Each scene shows the same named points in several views. A view is turned or mirrored, shifted and resized as a whole, has a little noise and may leave points out.
In the rows, 100 means zero.

Scene 1
View 1
Lib: | 105 | 110 |  92 |  76 | 111 | 113 | 107 | 108 | 104 |  82 | 115 | 104 |  97 |  94 |  82 | 107 |  98 | 121 |  86 |  96 |  85 |  94 | 112 | 110 | 111 |
vobi: |  94 | 109 |  96 |  92 | 107 |  83 | 122 | 110 |  87 |  65 | 105 |  92 | 112 |  95 |  88 |  97 | 102 |  96 | 107 |  91 |  81 |  98 | 101 |  88 |  92 |
vof: | 102 | 113 |  91 |  80 | 110 | 104 | 111 | 109 |  99 |  76 | 115 | 101 |  98 |  94 |  81 | 106 |  96 | 116 |  93 |  96 |  82 |  95 | 113 | 104 | 105 |
selur: |  93 | 109 | 113 |  97 | 114 |  96 | 111 | 116 |  94 | 100 | 109 | 105 | 116 |  99 |  92 |  94 | 113 | 104 |  94 |  94 |  83 |  98 | 104 |  97 |  94 |
Guz: |  91 | 119 |  96 |  88 | 118 | 114 |  96 | 115 | 110 | 101 | 127 | 117 |  93 |  98 |  84 | 111 | 103 | 128 |  84 |  95 |  79 |  91 | 129 | 115 | 105 |
Gumo: |  89 | 118 |  93 |  96 | 114 |  90 | 110 | 116 |  99 |  78 | 117 | 104 | 101 |  95 |  86 | 101 | 100 | 111 | 100 |  90 |  78 |  94 | 120 |  97 |  93 |
Lil: | 102 | 104 | 106 |  86 | 111 | 112 | 111 | 113 |  98 |  97 | 109 | 104 | 113 |  98 |  85 |  99 | 108 | 110 |  87 | 100 |  87 |  99 | 101 | 107 | 107 |
muru: |  88 | 112 | 105 | 101 | 111 |  86 | 115 | 115 |  92 |  83 | 111 | 101 | 111 |  97 |  90 |  95 | 107 | 102 | 103 |  90 |  79 |  96 | 110 |  93 |  89 |
dedi: |  95 | 106 | 115 |  97 | 115 | 103 | 109 | 116 |  97 | 107 | 109 | 107 | 117 | 101 |  90 |  94 | 113 | 106 |  91 |  97 |  85 | 100 | 104 | 102 |  99 |
dakod: | 101 |  98 | 116 |  91 | 110 |  99 | 118 | 112 |  88 |  94 | 100 |  96 | 125 | 100 |  89 |  91 | 112 |  96 |  95 |  97 |  90 | 104 |  90 |  97 | 103 |
bedun: | 105 | 102 |  99 |  81 | 105 |  94 | 122 | 108 |  87 |  68 | 102 |  89 | 115 |  95 |  85 |  98 | 100 | 100 |  99 |  96 |  88 | 101 |  93 |  94 | 104 |
rifo: |  97 | 113 |  90 |  85 | 108 |  94 | 113 | 109 |  96 |  67 | 113 |  98 |  98 |  93 |  82 | 105 |  97 | 111 |  98 |  93 |  80 |  95 | 113 |  99 |  99 |
View 2
dakod: |  79 |  81 |  91 | 101 | 108 | 117 | 111 |  97 |  93 |  84 | 105 | 111 |  94 |  74 | 137 | 100 |  98 | 113 | 106 |  73 |  91 | 114 | 111 |  83 | 119 |
Lib: |  64 | 106 |  95 |  84 |  80 | 115 | 100 | 126 |  85 | 124 | 110 |  81 |  90 |  95 | 118 | 105 | 104 | 122 |  95 | 117 | 110 |  79 | 114 | 111 |  95 |
vobi: |  86 |  95 | 117 |  97 |  93 | 133 | 107 | 107 |  90 |  79 |  95 | 107 |  86 | 101 | 160 | 104 | 100 | 115 | 101 |  82 |  93 | 103 | 111 | 103 | 122 |
rifo: |  80 | 103 | 113 |  86 |  78 | 129 | 102 | 119 |  88 | 100 |  99 |  89 |  84 | 107 | 145 | 107 | 104 | 121 |  95 | 103 | 100 |  83 | 112 | 112 | 107 |
vof: |  72 | 101 | 107 |  88 |  79 | 123 |  99 | 122 |  86 | 112 | 106 |  87 |  89 | 102 | 133 | 106 | 104 | 124 |  93 | 109 | 105 |  80 | 111 | 110 | 102 |
Gumo: |  93 | 102 | 108 |  89 |  70 | 118 | 105 | 109 |  95 |  96 |  98 |  86 |  95 | 109 | 147 |  97 | 111 | 115 |  90 |  95 |  95 |  78 | 114 |  93 | 104 |
muru: |  93 |  89 | 101 |  96 |  87 | 117 | 107 |  98 |  97 |  82 |  97 |  97 |  97 |  96 | 150 |  96 | 110 | 110 |  96 |  77 |  89 |  92 | 109 |  82 | 109 |
selur: |  85 |  87 |  83 | 100 |  96 | 105 | 109 |  97 |  96 |  94 | 107 |  97 | 103 |  79 | 130 |  93 | 110 | 109 | 100 |  77 |  91 |  96 | 109 |  78 | 107 |
dedi: |  79 |  87 |  75 | 100 |  96 |  99 | 109 | 100 |  93 | 103 | 111 |  96 | 106 |  72 | 120 |  95 | 112 | 111 |  97 |  82 |  95 |  97 | 108 |  76 | 103 |
Guz: |  78 | 109 |  84 |  80 |  59 |  96 |  98 | 118 |  91 | 132 | 113 |  63 | 109 | 101 | 110 |  97 | 121 | 118 |  84 | 114 | 105 |  56 | 111 |  85 |  78 |
View 3
Lib: |  92 |  88 | 111 | 124 | 105 | 125 | 116 |  74 | 119 | 104 | 144 |  96 | 133 | 124 | 123 | 118 |  77 |  84 | 101 |  63 |  78 | 117 | 118 |  97 |  87 |
dedi: |  70 | 131 |  85 | 124 | 127 | 112 | 119 |  88 | 107 |  77 | 122 | 140 | 115 |  99 | 115 | 123 |  99 |  95 | 104 |  74 | 117 | 116 | 117 | 137 |  99 |
selur: |  68 | 135 | 103 | 122 | 131 | 114 | 107 |  90 | 111 |  76 | 119 | 135 | 119 |  99 | 111 | 122 | 104 | 107 | 106 |  77 | 115 | 121 | 113 | 138 |  99 |
Guz: |  99 |  95 |  91 | 125 | 104 | 141 | 144 |  75 | 118 | 122 | 114 | 102 | 119 | 127 |  94 | 112 |  78 |  50 | 113 |  53 |  93 | 111 |  86 | 108 |  95 |
Gumo: |  90 | 117 | 138 | 116 | 117 | 136 |  90 |  82 | 115 |  97 | 109 | 111 | 123 | 107 |  91 | 110 |  97 | 106 | 110 |  74 |  94 | 136 |  94 | 113 |  99 |
rifo: |  92 | 103 | 144 | 113 | 115 | 131 |  81 |  79 | 117 |  98 | 126 |  99 | 134 | 111 | 108 | 111 |  94 | 113 | 107 |  76 |  79 | 132 | 110 | 100 |  91 |
Lil: |  76 | 112 |  88 | 124 | 119 | 109 | 117 |  83 | 114 |  84 | 139 | 120 | 125 | 112 | 128 | 125 |  88 |  95 |  98 |  73 | 100 | 113 | 128 | 119 |  86 |
muru: |  77 | 135 | 130 | 116 | 126 | 124 |  85 |  89 | 111 |  81 | 110 | 129 | 119 |  95 |  98 | 116 | 109 | 121 | 109 |  83 | 108 | 135 | 100 | 130 | 101 |
bedun: |  73 | 114 | 136 | 114 | 126 | 106 |  68 |  84 | 116 |  71 | 148 | 113 | 142 | 100 | 134 | 123 | 100 | 141 |  94 |  92 |  83 | 128 | 137 | 111 |  87 |
vof: |  90 |  95 | 130 | 116 | 111 | 128 |  97 |  76 | 118 | 101 | 136 |  99 | 133 | 117 | 115 | 117 |  86 | 103 | 104 |  73 |  80 | 125 | 114 | 100 |  89 |
View 4
dedi: |  96 | 116 | 114 |  85 | 124 |  94 |  83 |  73 |  92 | 103 | 111 |  85 |  87 | 138 | 110 | 112 | 111 |  78 |  90 |  77 | 118 | 107 |  81 |  81 |  94 |
bedun: |  92 | 124 | 103 |  76 |  79 |  67 |  90 |  88 | 142 |  99 | 139 |  95 | 152 | 106 |  71 | 103 |  90 | 105 | 110 |  95 | 102 |  76 |  73 |  99 |  76 |
dakod: |  91 | 149 | 115 |  83 | 100 |  82 |  81 |  85 | 122 |  92 | 117 |  96 |  92 | 133 |  94 |  99 | 114 |  74 |  86 |  68 | 107 |  83 |  68 |  85 | 100 |
vobi: |  98 | 108 | 125 |  81 |  77 |  84 |  96 |  93 | 138 | 104 | 142 |  92 | 128 | 120 |  82 |  99 |  88 | 128 |  96 |  84 | 104 |  72 |  81 |  93 |  87 |
selur: |  96 | 114 | 121 |  85 | 115 |  92 |  87 |  77 | 104 | 103 | 116 |  82 |  86 | 138 | 106 | 108 | 104 |  96 |  87 |  74 | 118 |  99 |  84 |  83 |  95 |
muru: | 101 |  94 | 133 |  84 |  99 |  97 |  89 |  87 | 116 | 105 | 131 |  84 | 106 | 133 |  99 | 110 |  93 | 123 |  91 |  81 | 113 |  90 |  90 |  89 |  92 |
Guz: |  91 |  63 | 100 |  80 | 149 |  95 |  93 |  47 |  61 | 115 | 114 |  69 | 130 | 116 | 111 | 141 | 108 |  86 | 121 | 112 | 132 | 145 | 104 |  92 |  64 |
rifo: |  91 |  89 | 105 |  80 |  99 |  80 |  95 |  76 | 116 | 107 | 138 |  84 | 149 | 111 |  81 | 117 |  89 | 115 | 115 | 104 | 111 |  96 |  91 | 100 |  71 |
Lil: |  89 | 123 | 100 |  81 | 124 |  85 |  84 |  65 |  96 |  98 | 117 |  89 | 113 | 122 |  98 | 118 | 113 |  67 | 102 |  84 | 116 | 111 |  78 |  87 |  82 |

In a view up to two points have been moved. Name them for each view, in the order of its rows, or write -.
view 1 | -
view 2 | dakod
view 3 | -
view 4 | bedun

Scene 2
View 1
fanu: | 101 | 100 |  87 | 104 |  97 |  95 | 118 | 101 |  98 | 105 |  96 | 100 |  90 | 106 |  88 | 104 | 107 |  99 | 122 | 100 |  74 | 101 | 108 |  90 | 102 |
rizi: | 109 | 116 |  82 | 105 | 111 |  92 | 101 |  97 |  93 | 106 |  81 | 102 |  78 | 101 |  85 | 106 | 122 | 102 | 128 | 105 |  66 | 100 | 107 |  79 |  95 |
gutil: | 100 | 115 | 101 | 107 |  90 |  98 | 117 |  90 |  85 | 100 |  86 |  91 |  93 |  88 |  93 |  96 |  92 | 111 | 120 | 102 |  70 |  96 | 103 |  95 | 100 |
Sonuv: | 102 |  97 |  95 | 107 |  93 |  94 | 115 | 104 |  95 | 112 |  86 | 105 |  96 | 105 |  94 |  99 | 101 | 100 | 120 | 106 |  81 | 103 | 101 |  92 | 105 |
dal: | 107 | 112 | 100 | 110 | 100 |  91 | 106 |  97 |  84 | 113 |  70 | 106 |  87 |  92 |  95 |  97 | 105 | 107 | 124 | 112 |  71 |  99 |  99 |  87 |  99 |
kad: |  95 |  94 | 100 | 108 |  81 |  98 | 129 |  99 |  93 | 104 |  99 |  95 | 104 | 100 |  92 |  94 |  87 | 104 | 115 |  98 |  84 | 101 | 101 | 101 | 108 |
zan: |  92 |  87 |  68 |  98 |  97 |  95 | 129 | 106 | 115 |  93 | 129 |  94 |  94 | 130 |  77 | 113 | 116 |  86 | 119 |  87 |  79 | 110 | 118 |  89 | 108 |
gel: | 105 | 110 |  81 | 103 | 106 |  92 | 108 |  98 |  97 | 102 |  91 | 102 |  82 | 108 |  84 | 108 | 120 |  99 | 125 | 101 |  70 | 102 | 111 |  81 |  99 |
Noled: | 103 |  93 |  92 | 109 |  94 |  91 | 114 | 109 |  98 | 115 |  84 | 110 |  95 | 108 |  92 |  98 | 102 |  98 | 120 | 107 |  81 | 105 | 101 |  90 | 108 |
Muko: |  97 | 100 |  93 | 106 |  89 |  97 | 124 |  99 |  96 | 102 | 101 |  96 |  97 | 104 |  89 | 101 |  97 | 100 | 119 |  98 |  77 | 101 | 106 |  96 | 105 |
tok: |  99 | 101 | 113 | 111 |  81 |  98 | 121 |  96 |  83 | 110 |  82 |  98 | 105 |  89 | 100 |  87 |  78 | 111 | 115 | 107 |  83 |  98 |  96 | 102 | 107 |
monu: |  93 | 113 | 112 | 109 |  79 | 104 | 129 |  83 |  79 |  95 |  91 |  84 | 102 |  81 |  97 |  90 |  74 | 116 | 117 |  99 |  73 |  93 | 100 | 105 | 101 |
mopal: |  98 | 102 |  85 | 104 |  97 |  93 | 120 |  98 |  98 | 101 | 100 |  97 |  88 | 107 |  86 | 106 | 108 |  98 | 121 |  95 |  73 | 101 | 110 |  89 | 102 |
View 2
gutil: |  93 | 109 |  92 |  84 |  84 |  95 | 109 | 113 |  98 |  99 | 102 | 120 |  92 |  96 |  85 | 121 | 100 |  98 |  91 |  97 | 101 | 109 | 111 | 115 | 100 |
gel: |  93 | 117 |  93 | 101 |  99 |  96 |  99 | 107 | 112 | 102 | 103 | 110 |  94 | 112 |  81 | 102 | 102 |  95 |  87 | 103 | 114 |  89 | 105 | 113 | 117 |
rizi: |  86 | 118 |  96 | 102 |  92 |  91 | 101 | 107 | 115 | 100 | 100 | 110 |  95 | 113 |  78 | 107 | 101 |  96 |  85 |  99 | 124 |  88 | 111 | 109 | 120 |
zan: | 113 | 120 |  92 |  99 | 118 | 110 |  91 | 105 | 105 | 108 | 109 | 106 |  92 | 110 |  86 |  81 |  98 |  98 |  97 | 115 |  90 |  84 |  91 | 119 | 118 |
Sonuv: |  91 | 117 |  97 |  85 |  91 | 100 | 102 |  96 |  99 | 103 |  97 | 111 |  97 | 104 |  89 | 102 |  98 | 107 |  94 | 104 |  99 |  94 | 113 | 116 | 108 |
tok: |  90 | 109 |  96 |  70 |  81 | 100 | 111 | 101 |  87 | 101 |  94 | 118 |  95 |  92 |  94 | 119 |  98 | 108 |  96 |  97 |  87 | 112 | 115 | 118 |  93 |
fanu: |  98 | 115 |  92 |  91 |  98 | 101 |  99 | 105 | 104 | 103 | 102 | 113 |  96 | 105 |  84 | 102 | 100 |  99 |  92 | 105 | 101 |  94 | 104 | 117 | 111 |
Noled: |  84 | 118 |  97 |  85 |  87 |  99 | 102 |  93 | 102 | 102 |  93 | 109 |  99 | 109 |  89 | 103 |  99 | 109 |  91 | 103 | 106 |  91 | 116 | 113 | 110 |
dal: |  80 | 116 |  98 |  86 |  81 |  92 | 106 | 102 | 104 |  99 |  93 | 115 |  98 | 105 |  86 | 117 |  99 | 104 |  88 |  97 | 112 |  97 | 120 | 113 | 108 |
Muko: | 101 | 113 |  91 |  86 |  96 | 102 | 101 | 108 |  97 | 103 | 103 | 117 |  92 | 100 |  88 | 104 |  98 | 101 |  96 | 105 |  91 |  99 | 103 | 118 | 105 |
View 3
monu: | 114 | 115 | 102 | 138 | 118 |  97 |  99 | 101 |  95 | 128 | 106 |  56 |  94 |  89 |  91 | 148 |  88 |  85 | 136 | 111 |  77 | 111 | 104 |  48 | 100 |
rizi: | 112 | 134 | 116 | 115 | 121 |  80 |  87 |  99 | 143 | 113 |  91 |  63 | 117 |  76 | 108 |  89 | 104 |  72 | 117 |  78 |  71 |  99 | 107 |  92 | 106 |
Sonuv: | 110 | 123 | 110 | 115 | 122 |  96 | 106 | 106 | 114 | 123 | 107 |  78 | 105 |  89 | 104 |  98 |  95 |  90 | 112 |  95 |  75 | 102 |  93 |  85 | 104 |
kad: | 107 | 115 | 107 | 123 | 120 | 105 | 111 | 112 |  96 | 124 | 108 |  84 | 100 |  97 |  94 | 122 |  90 |  88 | 118 | 107 |  76 | 103 |  89 |  68 | 100 |
dal: | 109 | 127 | 106 | 119 | 120 |  89 |  95 |  95 | 123 | 125 | 111 |  54 | 107 |  76 | 109 |  94 | 103 |  89 | 126 |  91 |  73 | 112 | 108 |  78 | 107 |
fanu: | 111 | 127 | 116 | 120 | 121 |  90 |  96 | 104 | 127 | 113 |  88 |  75 | 113 |  86 | 101 | 106 |  96 |  72 | 115 |  86 |  71 |  96 |  95 |  84 | 102 |
mopal: | 110 | 126 | 117 | 119 | 120 |  93 | 102 | 109 | 122 | 114 |  88 |  85 | 111 |  94 |  98 | 107 |  92 |  73 | 114 |  89 |  71 |  93 |  91 |  84 | 101 |
tok: | 109 | 113 |  99 | 130 | 121 | 103 | 108 | 103 |  95 | 134 | 121 |  63 |  93 |  90 |  98 | 123 |  92 | 100 | 127 | 111 |  78 | 115 |  99 |  61 | 103 |
gel: | 111 | 130 | 121 | 114 | 119 |  88 |  96 | 107 | 132 | 108 |  82 |  84 | 116 |  90 | 100 | 100 |  96 |  69 | 111 |  82 |  69 |  89 |  90 |  90 | 103 |
Noled: | 106 | 124 | 108 | 112 | 122 |  96 | 102 | 103 | 119 | 125 | 112 |  73 | 105 |  83 | 111 |  87 |  99 |  91 | 114 |  91 |  76 | 107 |  98 |  88 | 106 |
gutil: | 114 | 123 | 106 | 129 | 120 |  90 |  96 | 100 | 115 | 123 | 100 |  58 | 103 |  83 |  98 | 123 |  95 |  82 | 128 | 100 |  73 | 106 | 107 |  64 | 100 |
View 4
gutil: | 120 |  85 |  93 | 128 |  72 | 116 |  95 |  98 | 114 | 118 |  97 |  74 | 111 | 110 |  72 |  77 |  75 | 119 |  96 | 130 | 110 |  99 | 115 | 124 | 103 |
fanu: | 111 |  98 |  80 | 117 |  92 | 114 | 102 | 101 | 107 |  87 | 107 |  83 |  88 | 115 |  75 |  99 |  67 | 105 |  85 | 119 | 111 |  99 | 103 | 112 |  83 |
zan: | 105 | 113 |  48 | 102 | 104 | 109 | 108 |  94 | 113 |  65 | 108 |  90 |  52 | 102 |  81 | 123 |  71 |  86 |  64 | 105 | 100 |  94 | 102 |  84 |  79 |
rizi: | 105 | 104 |  90 | 122 | 107 | 123 |  97 | 104 |  84 |  85 | 127 |  89 | 106 | 139 |  86 |  93 |  57 | 115 |  89 | 136 | 128 |  78 |  99 | 133 |  64 |
Muko: | 114 |  94 |  76 | 117 |  83 | 113 | 102 |  98 | 118 |  96 |  97 |  79 |  84 | 105 |  72 |  97 |  75 | 105 |  86 | 119 | 103 | 105 | 110 | 110 |  96 |
kad: | 121 |  87 |  81 | 117 |  71 | 107 | 107 | 100 | 131 |  99 |  82 |  74 |  85 |  96 |  61 |  97 |  81 | 110 |  85 | 112 | 100 | 122 | 107 | 106 | 106 |
Noled: | 112 |  94 |  99 | 125 |  92 | 121 | 112 | 113 | 106 |  81 | 101 |  79 | 103 | 124 |  62 | 109 |  65 | 115 |  95 | 120 | 125 | 112 |  83 | 124 |  75 |
dal: | 115 |  89 | 108 | 131 |  77 | 120 |  97 | 106 | 105 | 109 | 103 |  77 | 119 | 123 |  70 |  81 |  67 | 126 | 103 | 133 | 123 | 101 | 104 | 137 |  87 |
gel: | 105 | 105 |  77 | 117 | 103 | 120 |  97 |  98 |  91 |  83 | 125 |  90 |  93 | 125 |  86 |  99 |  63 | 106 |  83 | 128 | 119 |  82 | 103 | 119 |  74 |
mopal: | 110 | 103 |  70 | 115 |  96 | 111 | 101 |  97 | 108 |  88 | 110 |  86 |  83 | 114 |  81 | 100 |  71 | 105 |  80 | 122 | 109 |  92 | 108 | 111 |  85 |
Sonuv: | 108 |  97 |  88 | 117 |  94 | 117 | 113 | 111 | 107 |  72 | 100 |  81 |  90 | 115 |  64 | 118 |  65 | 105 |  88 | 112 | 117 | 109 |  85 | 115 |  75 |
tok: | 121 |  74 | 103 | 130 |  60 | 112 | 105 | 108 | 130 | 115 |  77 |  66 | 107 | 102 |  53 |  91 |  79 | 121 | 102 | 117 | 108 | 130 | 101 | 124 | 110 |
monu: | 127 |  77 |  91 | 127 |  55 | 110 |  95 |  95 | 133 | 134 |  78 |  68 | 110 |  94 |  67 |  68 |  85 | 123 |  96 | 129 |  94 | 115 | 127 | 122 | 127 |
View 5
mopal: |  92 |  91 | 127 | 110 | 108 | 105 | 106 |  85 | 108 |  91 | 110 |  99 |  80 | 121 |  95 |  90 | 101 | 105 |  93 | 100 | 100 | 105 |  89 |  96 | 107 |
dal: |  86 |  90 | 118 | 103 | 100 | 117 | 119 |  95 | 107 | 125 | 127 |  88 |  64 | 129 |  68 |  96 |  86 | 114 |  79 |  95 | 111 |  91 |  86 | 101 |  97 |
Sonuv: |  90 |  96 | 110 | 107 | 104 | 108 | 116 |  95 | 106 | 104 | 119 |  85 |  71 | 108 |  85 |  98 |  93 | 106 |  91 |  95 | 101 |  90 |  83 |  94 | 102 |
gel: |  95 |  82 | 126 | 103 | 105 | 112 | 107 |  80 | 114 |  89 | 114 | 101 |  78 | 135 |  78 |  90 |  99 | 110 |  92 |  98 | 107 | 101 |  89 | 109 | 110 |
Noled: |  92 |  91 | 108 | 107 |  98 | 110 | 119 |  93 | 108 | 107 | 121 |  84 |  70 | 111 |  72 |  99 |  91 | 107 |  88 |  95 | 105 |  85 |  80 | 102 | 105 |
kad: |  81 | 108 | 119 | 117 | 108 | 100 | 113 | 106 |  98 | 106 | 117 |  85 |  69 | 101 | 110 |  96 |  95 | 104 |  90 |  95 |  94 | 102 |  87 |  71 |  98 |
rizi: |  96 |  78 | 125 | 101 |  99 | 119 | 109 |  81 | 117 | 101 | 118 | 102 |  74 | 144 |  63 |  88 |  96 | 115 |  84 |  99 | 111 |  97 |  90 | 117 | 108 |
gutil: |  81 |  99 | 134 | 111 | 104 | 110 | 112 | 103 | 105 | 125 | 121 |  93 |  65 | 130 |  93 |  91 |  87 | 113 |  80 |  96 | 104 | 107 |  95 |  80 |  94 |
Muko: |  84 | 100 | 124 | 113 | 107 | 104 | 110 |  98 | 103 |  98 | 116 |  94 |  74 | 113 | 103 |  94 |  99 | 106 |  91 |  96 |  98 | 103 |  88 |  81 | 101 |
tok: |  80 | 107 | 111 | 113 | 105 | 107 | 120 | 109 |  97 | 123 | 122 |  79 |  63 |  99 |  98 |  99 |  87 | 106 |  84 |  91 |  98 |  92 |  84 |  75 |  94 |
zan: |  99 |  93 | 121 | 114 | 112 | 100 | 100 |  79 | 107 |  55 | 102 | 100 |  91 | 106 | 109 |  92 | 113 |  97 | 108 | 101 |  92 | 103 |  84 |  95 | 120 |
monu: |  69 | 110 | 138 | 119 | 108 | 105 | 115 | 115 |  98 | 138 | 120 |  90 |  58 | 121 | 113 |  90 |  86 | 110 |  74 |  93 |  98 | 113 |  98 |  57 |  84 |

In a view up to two points have been moved. Name them for each view, in the order of its rows, or write -.
view 1 | zan, Noled
view 2 | -
view 3 | fanu, gel
view 4 | dal, Sonuv
view 5 | tok
